A landscape with many valleys, sampled at points; each row gives a point and its height.
From any point a ball takes the steepest step (drop divided by distance) to one of its 3 nearest points. It stops when none of these is lower. Distance is the straight distance between rows; heights are no part of it.
(1489): [ -3  14  -2   9  14 -24  28   8   2  -6   4  17  12   4 -14   1  -2 -10
   9 -13   0   4  13 -16]  (h 232)
(88): [  8  17  -9  -2  18 -28  41  17   2 -10  11  15  25  -9 -21 -11   8   0
   3 -14  -3  -9  16 -22]  (h 243)
(249): [  1   9 -16   3  -3  35  -3   6   3  19  -1  17  -1  -6   2 -10 -15   1
  -3 -13  -2  12   2 -12]  (h 359)
(699): [ -6  -4  22  -2  14  -9  -7 -12  -8 -12  -6  -1 -11   6   5  13 -18  -3
   8   2  -2  20 -12  -1]  (h 613)
(952): [  1  14 -33   4 -20   0   3  -3  11  14  19   5  -4  -5  -5 -13  24  11
  -7  -6   2 -23   6   6]  (h 274)
(741): [ -4  11   2   1  10  25   3   6  -1  14  -6  14  -7   8  -5   2 -29  -4
   7 -19 -11  24   5 -22]  (h 401)
(838): [ -5 -13  15  17  22 -31  12  11  12 -29   1 -13  16   1  -9  11  -9   0
   7  12   1 -19 -14   8]  (h 139)
(200): [  0  10 -23 -10 -28  22 -10  -7   0  20  10  -3 -11  -2  17  -5  19   8
  -9   1  -6 -10   5   7]  (h 247)
(516): [  0   2  -6  -6 -23  14 -12 -10   2   9  -1  -4  -7  -6  14  -6  10   5
  -9   7   0  -2  -1  10]  (h 212)
(1637): [-12   9  -4   6 -24  -7   6 -14  11   3  20   3   4   1  12   0   0  -2
  -4   3  -8  -8  -7   2]  (h 357)
(1349): [ -4  19 -13   4  -8  -5  13  -1   3   7   9  21  -2  -1  -6  -6  -3  -6
   1  -9  -3   7   4 -11]  (h 406)
(103): [ -5 -13  23  -9   3   3 -12  -9 -13 -12 -10  -2   2   0  18  12 -18   8
   4  15   1  26 -20  13]  (h 18)
(1907): [ -8  21   1   5   3 -25  28   0   8  -9  16  11  15   0 -11  -5  -2  -2
   5   0  -3  -6   1 -15]  (h 197)
(1923): [  4 -15  11 -23 -10  21 -19  -3 -14  -1 -24  -8   9  -7  24   6   7  15
 -15  31  -2  31  -4  22]  (h 173)
(913): [ -7  14  15   3  10 -24   4  -8   2 -10   0   7   0   8   4   5 -19  -6
   9  -3  -5  13  -8  -4]  (h 570)
(731): [ -5   5   9   9  18 -19   4   6   4 -10  -8  11  -8   7  -7   8 -16 -10
  14 -10  -2  15   1 -11]  (h 537)
(671): [  4 -12   2   6  12 -25  14  10   5 -13  -6  -4  13   1 -25   1  21  -9
   3   2  10 -23  12  -5]  (h 177)
(1798): [  5  18 -28 -16  -9  52 -18 -12   3  17   7  13  14 -11  16   2 -21  18
 -14  -3  -6  12  -7   0]  (h 83)
(1232): [  2  -1   3  -9 -27   7 -13 -11   0   6  -2 -25  -6  -3  18 -10  20   7
  -9  16  -5  -7  -1  10]  (h 251)
(1791): [ -2  12 -16  -2 -34   3  -6 -21  -4  12  13 -12  -2  -3  23  -5  11   9
 -19  16 -10 -19  -4   9]  (h 291)
(1111): [-14   6  21   3   4 -11  -4 -22  -5  -7   0  -6  -3   7  19  11 -17   1
   1   7  -3  19 -18   4]  (h 636)
(602): [  1   9 -22   0 -15 -14  13  -4   9   3  16  -7   9  -1 -13  -8  28  10
  -8   6   1 -40   7   1]  (h 198)
(49): [  4  -6  -2   7   6   6   3   9   1   7  -4  13  -3  -1 -14  -8  -7 -12
   0 -15  12   3  13  -9]  (h 283)
(1807): [  2   4 -16  -3 -13  -2   1   4  10   9  10 -14  -9   5 -14  -9  38   7
  -8  -3  -4 -40  10   5]  (h 229)
(1380): [  3  -4  21   2  32   1 -11   4 -11   0 -14   3  -8  11   2  21 -35  -2
  17  -2 -12  33 -10   0]  (h 547)
(812): [ -1 -28   9  17  33 -31   8  12   6 -33   5 -16  19  -4 -16   8  -5   1
   7  12  -1 -33  -5  13]  (h 109)
(667): [  5 -23   9   0   2  -2 -12   2  -5  -4  -9 -20  -8  -1   2   2  13  -2
   2   7  12 -12   0  12]  (h 318)
(303): [  5  -9   9   7  13   9  -4  10 -11   4 -11  15 -12  -1  -8   0 -14 -13
   2 -12   6  12   7 -16]  (h 343)
(294): [ -3   5 -12  -1 -24  -1   4  -9  10   9  15 -14  -7  -1   0 -14  28   3
  -7   5  -1 -32   7   2]  (h 208)
(1187): [  6  -7   1 -20  -7  45 -16  10  -4  20 -12   0  -6  -5   4  -5   2  -2
  -3  -2   2  12  -3  -1]  (h 233)
(1635): [-15  20   1   7  -3 -10  14  -6   3   1   6  11   4   9   3   2 -16  -3
   7  -9 -12  16  -4  -9]  (h 423)
(1348): [ -9  -1  20  -4  15  -6  -7 -10  -8  -7  -9   1  -6   9  14   8 -26   7
  12   4  -8  28 -20   5]  (h 590)
(1188): [ -4  21  -4   6   9   0  17   2   0   3   9  22  -1  13  -8   5 -24  -4
  10 -19 -14  20   7 -14]  (h 383)
(309): [  6  -7  13   0  22  18  -8   8 -14   8  -9   8  -7   5  -2   5 -26  -9
  10  -7  -3  29  -1 -10]  (h 468)
(381): [  3   6  -6   2   6  18   3   8  -1  15   2  22  -3  -1  -5  -9 -12  -4
  -1 -17   2   8   5 -13]  (h 330)
(1498): [ -1  -3   9  -4   2   5  -7  -3  -9  -2 -12   3  -4  -2  11   9 -14  -6
   7   3   1  28  -4   1]  (h 452)
(1345): [  9 -20   3   1   2  -7 -12  10   1  -3  -9 -17 -11   4  -5   1  22   0
   3   1  11 -24   8   8]  (h 276)
(1698): [ -7  11 -16  -3 -14  19  -2 -11   2  13   7   9  -4   0  11  -3  -9  -1
  -1  -2   0   8  -3  -2]  (h 252)
(1212): [ -3   0   6 -17 -19  20 -18 -10  -3   5 -11  -5   1  -4  27   2   5   9
  -5  15  -2  20  -8  11]  (h 161)
(885): [ 11  -3   7  15  32 -20  17  22  -8  -2   1  15   6  -5 -28   1  -2 -14
   1 -10   5  -4  21 -10]  (h 207)
(81): [  7  -6  -9  -8 -10  28 -11   2  -7  17 -10   6  -5  -9   7  -7  -1  -4
   0  -8   6   9   7   0]  (h 262)
(1442): [ -3  15  -9 -17 -33  25 -14 -16  -8  14   5  -1  15  -8  38   0  -3  17
 -25  25 -13  10  -6  12]  (h 112)
(1207): [  5 -22   6  10  23 -27   4  18  -1 -22  -1  -6   6  -2 -17   6   4  -6
   4   0  12 -21   7   7]  (h 180)
(1336): [  9 -14   4  -4   3  27 -18   7 -12  11 -15   6 -10  -5   0  -1  -5 -11
  10  -5  15  13   6  -5]  (h 469)
(395): [ -6 -24   8  10  14 -23  -4   2  -1 -19  -3 -15  -2  -5  -6   6  -4  -8
   3   8  10 -18  -3  11]  (h 219)
(402): [ -8   8  14   1  12  -6  -4  -8 -10  -1  -7  11  -4  14  10   8 -24  -1
  13  -3  -6  29  -9  -3]  (h 553)
(165): [  5 -22   5   4   9 -13  -2  12   1  -9  -5 -15  -4  -5 -18  -1  22  -5
   2  -4   4 -25  11   7]  (h 256)
(927): [  9 -12   7  -1 -16  -3  -3  -5   9  -8  -5 -46  -9   7   2  -4  31  15
  -3  19 -12 -46  -2  21]  (h 403)
(1896): [  0 -13  21 -14  11   6 -19  -1 -16  -8 -14  -6   3   0  15  15 -19   4
   4   3   1  30 -25  12]  (h 85)
(1688): [ -3   6  18  -4  16   9  -6   0 -11   4 -14   9  -4  11   6  14 -23   0
  13  -6 -11  40  -6  -4]  (h 516)
(1588): [ -4   8  24  -1  15 -16  -3 -19  -5 -14  -5   2  -4  22  16  11 -24   6
   8   2 -13  29 -23   7]  (h 600)
(1503): [  2  -2  -1  -1 -22  -4   1 -17  12   1   8 -28  -4   2   6 -12  27  11
 -11  13  -9 -36   6   7]  (h 237)
(459): [-10  -5   3   8   2 -15  -2   3   5  -5   0   2  -4   2  -4  -2  -3  -5
   7  -2   8   1   3  -5]  (h 341)
(784): [  6  -6   7 -17  -5  28 -18  -3 -13   5 -26   0   3  -3  18   7  -5  11
   0  11   1  30  -6   7]  (h 228)
(1357): [  3 -12   3   7  15 -19   5  19  -1  -7  -3   4   2  -8 -25  -4   8 -13
   4  -8   8 -13  14  -6]  (h 224)
(1642): [-12   4   5   4  -3 -10  -1  -8   2  -7   3  -1   0   2   1   0  -1  -5
   0   0  -4  -1  -6  -2]  (h 427)
(1669): [-14  15  16  -6  -3   8  -6 -12  -4   7  -3  11   3   7  18  11 -24   0
   6  -2 -17  28 -14  -3]  (h 385)
(1250): [ -2  -4   3  -3  -1  16 -13   1  -6  10 -10   7  -7   0   0   3  -5  -9
   3  -5   4  16   1   0]  (h 390)
(396): [-10 -10  12   9  10 -22   3  -8   6 -23  -2 -11   0   1   0   4  -7  -5
   7   8   4  -8  -9   8]  (h 269)
(669): [ 10  -4  -5  -6 -16  10 -11  -1   2  12  -4 -12 -10   2   1 -12  20  -3
  -4   1   2 -11   8   6]  (h 278)
(1782): [ 12 -17  12   9  29 -20   5  24  -9  -8  -6  15  -4   2 -26   5 -12 -13
   5 -11   8   3  14 -11]  (h 226)
(1117): [ -6   1  -2   6 -23  -7   7 -18  11  -3  11 -21   3   2   4  -5  19   6
  -4  11  -1 -31 -10   5]  (h 254)
(775): [ -8  18  11   0 -15   2  -4 -21   1  -1   1   2   0   6  21   5 -20   7
   1   6  -8  19 -16   2]  (h 287)
(1399): [  1   9 -28   0 -12  -1  10   5   4   8  14  15   4  -4 -17 -11  13  -1
 -11 -11   6 -14   9  -8]  (h 259)
(1271): [  2  21 -14   8   6 -18  27   8   2  -3  14  23   9   5 -10   5 -10  -7
   3 -15  -8   9  15 -19]  (h 245)
(798): [  2 -23   7  10  31 -36   9  11   7 -26   0  -5   6  -2 -15  12  -6  -7
  10   5   3 -11  -2   7]  (h 164)
(438): [ -2 -12  12  -1  -8   3 -11 -13   1  -8 -11 -19  -7  -5  17   5  12   5
  -7  16   8   3 -11  13]  (h 253)
(250): [ -2 -22  11   8  36 -29  -4   9  -2 -18  -3   0  -5   3 -15  11 -16 -10
  11  -6   2  -2   4   1]  (h 192)
(1689): [ -7   3  13  -7 -11  -3  -6 -16   1  -3   3  -4   3   3  23   5  -6   1
   2   8  -2   9 -18   6]  (h 227)
(113): [ -9  12 -10  -9 -23  25 -11 -17  -1  18   5   0   1  -6  22   1  -5   6
 -11   7  -1   7  -7  10]  (h 148)
(1722): [  4   5 -12 -15 -15  44 -20  -5   0  21  -6   1  -2 -12  12  -4   2   9
 -11   2  -3   8   2   6]  (h 157)
(190): [  4 -23   5   4  16 -15  -3  15  -3  -2 -11  -1  -5   0 -21  -4  16 -13
   1  -4  13 -15   9  -2]  (h 238)
(207): [  0 -26  10   9  27 -27   7   8   0 -28   0 -13   1  -7  -9   4 -15  -6
   6   4   8 -14  -8   8]  (h 185)
(1681): [ -6   7 -18   0 -27  -9   6 -12  15   0  17 -18   1   3   0  -7  29  13
 -17  12  -9 -40   1   5]  (h 144)
(495): [ -9   5   0   9  -1 -23  17   0  11 -11   8   2   8   1 -13  -4   8  -3
   0   2   3  -7   7 -14]  (h 201)
(1929): [ -8  12  -2 -10 -28  23 -12 -23   0  10   0  -2   3  -7  31   2   0  10
 -17  14 -12  11 -11   4]  (h 124)
(1728): [  6   1  -9   3  -6   6   3   7   3  10  -2   7  -7   0 -11 -12  20  -5
   0  -8  12 -15  11  -6]  (h 255)
(511): [ 19 -12   1 -15  -4  39 -20   9  -4  25 -16 -12 -14  -7   6 -10  15  -1
  -1  -3  11   5   6   4]  (h 305)
(1792): [  1 -17  15  -4   2   6 -13   2  -6   1 -14   0  -4  -3   5   6  -8  -5
   7   6   9  17  -7   9]  (h 307)
(1243): [-11 -15  10   5   2 -19   1   0   6 -14   0 -10   0  -1  -4   0   5  -2
   1  12   9 -17  -3   8]  (h 264)
(179): [  0  21 -23   0   0  27   1   7  -1  18   8  20  -2  -1  -3  -2 -24   7
  -4 -14  -5  14   2 -15]  (h 370)
(1092): [  2   9 -15   8   1   0  13   9   1   2   7  18   4  -7 -20 -12   5 -12
  -2 -13  10  -3  11 -16]  (h 239)
(1302): [ -5 -17  12   0   8 -13  -9  -4  -5 -14  -5 -14  -6  -1   5   7  -1  -2
   5   6   6   2 -12   9]  (h 289)
(269): [ -7 -13  18   4  22 -23  -8 -10  -2 -21   4 -12  -6  11  12  19 -23   3
  11   5  -1  15 -25  15]  (h 138)
(674): [  5 -13  11   9  30 -38  17  24   4 -24  -3   4  23 -11 -31   6   5 -11
   8  -4   4 -19   9  -4]  (h 191)
(1128): [ 18  -5 -11   2  -7  19  -8   8  -5  13   1   1 -15  -5 -13 -13  19  -7
  -4 -11   8 -13  11  -3]  (h 277)
(1814): [ -2   4  -5 -11  -9  27 -15  -6  -6  16  -5   2  -1  -1  15   1  -7   0
   2   3   1  18  -3   1]  (h 196)
(1920): [ 11   1 -24  -5 -10  36 -14   5  -3  22   7   6 -10  -3  -2 -14  11   0
 -13  -6   4  -5   6  -4]  (h 200)
(713): [  0   5  -3  -4 -33   3  -6 -21   5   8   6 -24  -5  -1  22  -6  19   9
 -20  15 -10 -22  -3  14]  (h 268)
(472): [  6 -15   5   9  15  -7   0  16  -6   3  -5   6  -6  -4 -17  -2   4 -17
   4 -12  12  -2  12  -5]  (h 249)
(1093): [ -9  10 -11   7 -12  -5   4  -5   5   6  11   1  -4   0  -1  -7   5  -2
  -4  -3   1  -4   1   1]  (h 364)
(1462): [  3   3 -13  -6 -21  -3   0  -7   8   8   6 -30 -10   7  -2  -9  31   8
  -8   6  -8 -38  10  10]  (h 260)
(1323): [ -6  -7  12  16   2 -25  14  -1  13 -26   3 -18  13   2  -9  -1   3   2
   0  13   2 -32  -8   5]  (h 204)
(802): [  2   6   6  -8  14  34 -12  -1  -6  17 -15   8  -1   6   0   8 -25  -3
   7  -6  -8  31  -3 -17]  (h 431)
(217): [ -4  23 -22 -12 -20  34 -11 -12  -4  14   8  13  11  -8  23   5 -13  12
  -8   0 -12  11 -10   3]  (h 120)
(946): [ -7   6  11  16  10 -33  23  -1  12 -28   4  -6  22  -4 -12   1   0  -1
   3   9   0 -25  -3   3]  (h 179)
(1641): [  1   1 -12   4  -5 -17  11   7   8   5  12  -5   2  -3 -21 -11  27  -2
  -3  -7   7 -25   9  -2]  (h 147)
(977): [-11  26 -13  -3  -7   6   8  -6   6  15   9  24   4   5   8  -1 -19   2
   7 -12 -10  18  -2 -11]  (h 459)
(1895): [ -2  -2 -10   5   2  -9   7   6   7   4   4   1  -1  -2 -12  -6  11 -12
  -2  -4   2 -10   9  -9]  (h 205)
(1213): [ -9  -7  17  13  26 -31   9   2   1 -28   0  -1   4   1  -3  11 -15   1
   8   4   0  -4 -11   1]  (h 194)
(1592): [ 12  23 -13   3  17 -23  41  18  -1   0  16  26  17  -5 -23  -4   0  -3
  -5 -18  -2   3  23 -23]  (h 240)
(823): [  0  -9  13   1  13  -3  -7   8  -9   0  -8   7  -4   3  -3   3 -15 -11
  16 -10   2  13   3  -7]  (h 426)
(1904): [  5   8 -29  -6 -12  42 -10  -2   1  18   5  12  -7  -7   8 -11  -1   9
 -11  -9   6   3   1   1]  (h 178)
(1613): [-12  14   5  -6 -25   5  -8 -25  -1   0   7  -1   2  -5  29   1  -7   5
  -5  15  -4   9 -12   9]  (h 162)
(1466): [ -1   0  -3 -14 -13  33 -15  -9  -4  11  -7   9  13  -2  20   3  -3   8
  -5  14  -5  24   0   4]  (h 149)
(849): [-10   5  10   5   4  -4  -3  -7   1  -5   2   6  -2  -1   9   6 -10  -7
  13  -4  -4  13  -7  -4]  (h 531)
(1497): [ 15  -1   4   6  31 -28  33  23  -1 -13  -1   9  19  -9 -33  -3   8 -15
  -2 -15   3 -13  24 -14]  (h 202)
(1586): [  9  10 -31   2  -6   2  13   7   5  13  18  11  -2   0 -17 -17  21   4
 -10 -11  11 -19  13  -6]  (h 265)
(820): [  9   4 -22  -6 -20  10  -6  -1   0  17   9  -7 -15   2  -6 -17  25   7
 -13  -6   3 -19  13   4]  (h 199)
(1285): [  5   6 -19  -1 -15  22  -2   3  -1  18  14  12  -8  -5  -2  -7   1  -3
  -9  -7   8  -5   2  -6]  (h 203)
(712): [  0  20 -21  -6  -4  36  -7  -6  -2  16  10  24  -2  -5  12  -1 -24  11
  -3  -8  -7  15  -3 -10]  (h 378)
(892): [  0  -5  -1   1  -5   3  -4   4  -3   3  -4   3  -4  -6   2  -5   4 -14
   5  -2  10   3   5  -4]  (h 444)
(1293): [ -1  26 -23   9  -1  11  16   8   4  11   9  27   1  -3 -12  -1 -16  -1
  -3 -19  -6   8   8 -12]  (h 382)
(1591): [ -5   3   5   9  17 -34  16   5   7 -16   2   5  12  -2 -18   5  -6  -6
   9  -5  -1  -2  11 -11]  (h 288)
(107): [ -6  12  17   0  12   1  -6 -10  -9   0 -10  10  -5  20   6  12 -31   1
  16 -13 -18  31 -11  -3]  (h 548)
(848): [ -6   1  10   2  12  -4  -3  -1  -5   0 -10  13  -7   7   2   9 -20 -10
  13  -8  -5  21  -5  -8]  (h 499)
(238): [  1  -9  13  -3  16  -2 -11   4 -12  -1 -13   3 -10   6   9  15 -27  -5
  13  -1  -5  30 -10   5]  (h 528)
(26): [ 10  -6  -7   4   2   9   2  15   1  12   1   1 -10   1 -23 -14  17  -8
  -7 -16  13 -14  18  -7]  (h 267)
(437): [  5  25  -4  10  16  -6  26  19  -1   9  10  26   3  11 -14  -1 -21  -6
   1 -22  -8  20  19 -22]  (h 373)
(496): [ -1  -8   5  -6 -20  -2  -5  -8   3   1  -4 -20 -10  -3   8  -6  23   4
  -5  13   2 -13   0   8]  (h 281)
(718): [  0 -10  -3   4  -2 -18   7   7  12 -10  -1 -13   6   3 -20  -5  28  -1
   5   4   6 -31   4   4]  (h 195)
(545): [  0  12  -5   9   7   5  14  15   0   5   6  22  -2   4  -8  -3 -15 -11
   1 -14   0  13  12 -20]  (h 361)
(304): [ 16  11 -34   4 -15   0  10  10   8  10  22   9  -4   0 -17 -13  31  16
 -15 -16   4 -27   8  -2]  (h 275)
(1731): [ 16  -6   0 -10 -13  19 -15   6  -7  16  -6 -12 -15   0   6  -9  20   2
  -7   0   7 -11  11  10]  (h 317)
(1197): [ -2  -5  16 -12 -10  11 -12 -15 -10  -9  -7  -9   5   4  24   6  -3  11
  -4  20   2  24 -19  11]  (h 82)
(87): [ -8 -15  19   3  17 -19  -2  -6  -9 -22   2 -10  -4   4   6  12 -19  -4
  10   4   0   7 -13   9]  (h 242)
(608): [  6 -16  -1   5   0   8 -12   8   0   9 -10   0 -12  -5  -4  -7   9 -12
   6  -5  10  -2   7   0]  (h 397)
(1169): [ -1 -20  15   7  29 -22 -12   1  -9 -15   1  -7  -6   3   3  15 -19   0
  13   3   2  13 -13  11]  (h 211)
(1720): [  1   3   2   5   9 -10   8  10  -3   2  -7  15  -1   1 -12   2  -6 -15
   6 -13   1   6  10 -15]  (h 250)
(1584): [ -1 -24  16   2   2 -11  -3  -4   4 -12  -7 -27  -3   0   7   1  16   5
  -1  18   7 -27  -9  14]  (h 363)
(714): [ -4   9 -18  -1 -25   4  -7  -7   9  13  14  -8  -6  -2   2 -11  20   2
  -8   3   5 -15   5   2]  (h 244)
(1262): [ -6  13 -13 -15 -19  37 -15 -11  -4  13   2   7   9  -6  18   0 -14   8
  -6   6  -9  12  -6   7]  (h 125)
(531): [  1  12  -9   7   5 -16  19   7   6  -1   6  14   8   0 -20  -6   0  -9
   3 -11   2   2   9 -17]  (h 225)
(359): [  3   1   1   7  16 -21  13  12   0   0   3  15   5  -1 -25  -1   4 -14
   2 -12   6  -4  12 -14]  (h 217)
(2): [  7 -25  15   0   1  -9  -5  -1   6 -12  -5 -42  -8   0   6   0  19  13
   0  20   2 -33  -8  24]  (h 381)
(910): [  0 -22  14  10  10 -13   5   5  16 -27  -1 -23  10   5  -4   4   7   3
   2  16  -1 -39  -8  12]  (h 234)
(857): [  7  -1  -3 -14 -20  23 -19  -5  -3  10 -11 -13  -1  -7  18   2  16   4
 -13  10   3   6   5  11]  (h 181)
(473): [  2 -18  23  -4   6  -5 -11  -9 -13 -14  -7 -13  -6  -4  21  15  -8   3
   3  19   8  13 -21  20]  (h 94)
(564): [ 15 -17  11 -12 -12   4 -16  -5  -5  -6 -15 -35  -7  -2  23   2  22  11
  -7  20   2   2   0  27]  (h 271)
(928): [ 16  -7   7 -20 -12  47 -19   9  -7  11 -25  -2   0  -9  13   1   7  12
 -10  12   6  17  10   7]  (h 290)
(312): [-15  12   5   8  -9 -21  11  -7   7 -10  10   6   5   4   3   1  -8  -4
   2   6  -5   3  -6  -1]  (h 467)
(1339): [  1  -9   9  -1   4  -2  -8   1  -8   0  -6   1  -1  -3   3   1  -5 -10
   4  -3   5  13  -3  -2]  (h 433)
(986): [-10  24  13   5   1  -7   4 -10   4   3   3  12   0  15  13  11 -23   2
   4  -9 -16  27 -13  -3]  (h 451)
(410): [ -3  -7   6   9  -9 -12   9  -3  19  -5  -1 -28   9   1  -9  -3  20   8
  -1  18  -1 -37  -3   9]  (h 407)
(1900): [  0 -18  27  -4  25  -7  -9 -10 -19 -19   0  -7  -1  12  20  21 -28  12
   3   6  -3  35 -29  18]  (h 140)
(226): [-11  -2   2  13  -2 -19  12   1  13  -7  -3  -9   7   1 -11  -4  16  -5
   8   2   6 -29   1  -2]  (h 216)
(361): [ -8   5   0   7   5 -24  12   3   7 -10   1   9   1   4  -8   3  -4 -11
   6  -8   0   4   1  -9]  (h 261)
(1837): [ 15 -21   2  -3   3  10 -12   8  -6   7 -11 -10 -19  -1  -7  -6  20  -4
   5   0  11  -7  13   6]  (h 358)
(726): [ 16  -4  -9  -6  -7  15  -7  10  -1  18   4 -14 -16   5 -13 -15  37   6
 -10 -11   3 -26   9   8]  (h 153)
(1756): [ -4 -14   5   7  11 -13  -3   5   4 -14  -2  -7  -6   0 -10   1  10  -6
   4   2  12 -15   1   1]  (h 300)
(675): [ -6  -7  12   0  -4  -6  -5 -11  -5 -10  -3  -6  -6  -2  12   4  -9   1
   6   9   7   8  -4   9]  (h 347)
(819): [ 10 -20   3   2   7  -7  -8  10   0   3  -7 -21 -10   2 -16  -3  32  -5
   2  -3   9 -33  13   4]  (h 263)
(1149): [  2 -11  -1   3  -9  -5  -3   1   6   0  -5 -13  -4  -1  -6 -11  30   0
   1   6   5 -26   7   4]  (h 241)
(468): [-10  16 -10  -5 -19  15  -7 -15   2  10   6  10  -1  -1  17   0  -7   5
  -5   4  -9  10  -9   4]  (h 193)
(723): [  2 -19   7   7   4  -9   1   2  13 -12  -6 -36   0   3  -8  -4  23   8
   1  13  -4 -43   0  12]  (h 396)
(1889): [ -7  13   3  -6  -7  25 -11  -9  -4  10  -3  17   3   7  13   6 -25   2
   5  -8 -12  26  -6  -8]  (h 446)
(1280): [ -6   4  -7   1 -21 -16   7  -7  20  -2  12 -26   4   8  -9 -10  26   8
 -12  11  -8 -38   5   5]  (h 188)
(1230): [  0  15 -30  -5 -27  22 -11 -10   3  21  18   3  -7  -9  10  -7   4  11
 -15  -4  -6  -7  -2   8]  (h 257)
(653): [ -5   8   2   6  15 -29  34   2  11 -22  12   3  29  -6 -20  -1   8  -3
   2   3  -4 -18  -1 -12]  (h 166)
(1216): [  4   6 -10  -9  -1  46  -9   5  -2  15  -3  11   4  -4   8   0 -15   2
  -6  -7  -2  20  -1  -7]  (h 374)
(1270): [  2  25 -16  -1   7  26  11   7   2  14   2  25  -6  13  -8  -1 -30   4
   2 -17  -9  25   3 -14]  (h 380)
(291): [ -1 -18  12   3  18   0 -10   9 -13  -9 -12   5 -11   4  -8   7 -14 -10
   8  -4   4  16  -2   2]  (h 331)
(902): [  3 -11   9 -16 -15  12 -18  -4 -12   1 -13  -8  -3  -6  23   2   8   4
  -2  16   3  21  -6  15]  (h 174)
(133): [  3  -2  -9   6   0 -13  20  14   7   1   2   6  10  -1 -26  -5  19  -8
  -2 -13   9 -22  14 -14]  (h 163)
(1658): [  2   1   2   8  11 -26  22  12   6 -11   5   6  19  -3 -22  -4  17  -5
   3  -1   0 -19   8  -9]  (h 170)
(409): [-11  12  -4   9 -13 -21   7  -8  13  -4  13  -4   7  -1   0  -6   8   0
  -6   7  -3 -18   0  -1]  (h 314)
(1677): [  5  -4   9 -15 -20  20 -12  -7 -11   4 -15 -12   3  -4  31   1  14  17
 -11  28  -4  13  -2  19]  (h 168)
(1519): [ 20  15 -28   4  13 -20  39  16   0  -3  20  23  17 -11 -28 -17  17   2
 -11 -15   6 -10  17 -19]  (h 246)
(314): [ 12  16 -24  -4   6 -22  30  10   9  -6  20  11  22  -7 -19 -11  19   1
  -9 -13   4 -16   9 -13]  (h 248)
(255): [  5 -20  13  -7   6   1 -14   0 -13  -7 -11 -14  -5  -5  15   7  -1   1
   4   9   9  13 -14  13]  (h 175)
(1627): [  4 -18  14 -12   1   7 -20  -8 -14  -8 -13 -11  -1  -3  26  11  -4  13
  -1  20   3  36 -19  23]  (h 106)
(1506): [ -8  16   4   9   3 -40  33   2  15 -20   6   0  27  -1  -9   2   3   3
   4   1  -2 -10   1 -14]  (h 176)
(367): [  4 -21  12   5  24 -12  -5  13 -10  -5  -8   3 -14  -2 -13   7  -8 -13
   9  -3   7   2   4  -1]  (h 258)
(943): [  5  13  -3   6  14 -21  30  16  -2  -7   7  21  15  -1 -22  -2  -3 -10
   3 -12  -2   7  22 -20]  (h 236)
(1696): [  2 -15   6   2 -12  -8  -6 -10   9  -4  -2 -35  -8   4   7  -3  23   6
   2  18   1 -32  -2  15]  (h 388)
(1702): [-10  19 -20   2 -17 -14  16   1   9   0  18   4   9  -5 -11  -6  14   8
  -3  -2  -1 -19   3  -6]  (h 279)
(924): [  6  12 -42 -15  -7  56 -21  -3   4  15  11  13   3 -13  15   2 -21  24
 -17  -3   0   2  -2  -6]  (h 60)
(337): [-13  19   6 -12 -19  13  -7 -23  -3   2   5   9   8   5  30   7 -19  10
  -7   9 -10  21 -17   5]  (h 220)
(529): [ -3  -9   4   3   0 -14  -1  -5   1  -5  -3  -9  -3   0   1   6   7  -7
   6   3   6  -6   2   1]  (h 355)
(123): [  5  22 -30   7  -2   8  14  12   1   8  20  23   0  -9 -17 -10  -5   4
 -12 -20   3  -1   5 -13]  (h 391)
(757): [  3  31  -4   8  17  20  12   3   0  10   0  24  -4  19  -8   7 -36   7
   8 -19 -19  31   9 -19]  (h 387)
(636): [  5 -11   7  -9  10  37 -10   7  -9  12 -20   4  -5  -6  -1   5 -15  -5
   2  -6   2  30  -5  -3]  (h 461)
(41): [ -1  -8  13 -17   5  18 -21  -1 -12   4 -15   1   2   0  13   8 -14   7
   8   5  -3  33 -12   1]  (h 182)
(1700): [-15  26  -2   0  -8   7  -3 -18  -3   5   4  18   4  13  16   7 -28   2
  10 -10 -26  27 -14  -8]  (h 440)

Where does a ball stop that starts at each point below?
(238): (103)
(1722): (924)
(675): (1442)
(775): (1442)
(1339): (103)
(1336): (924)
(1216): (924)
(1111): (1442)

Call two points neighbours if one is among the 3 nearest of the other. Go from one point of each pair to the other, from neighbour to neighbour, staying as low as possible. Name the highest point that can't be avoided.
(1641), (653): (1658)
(269), (103): (1900)
(1442), (924): (1262)
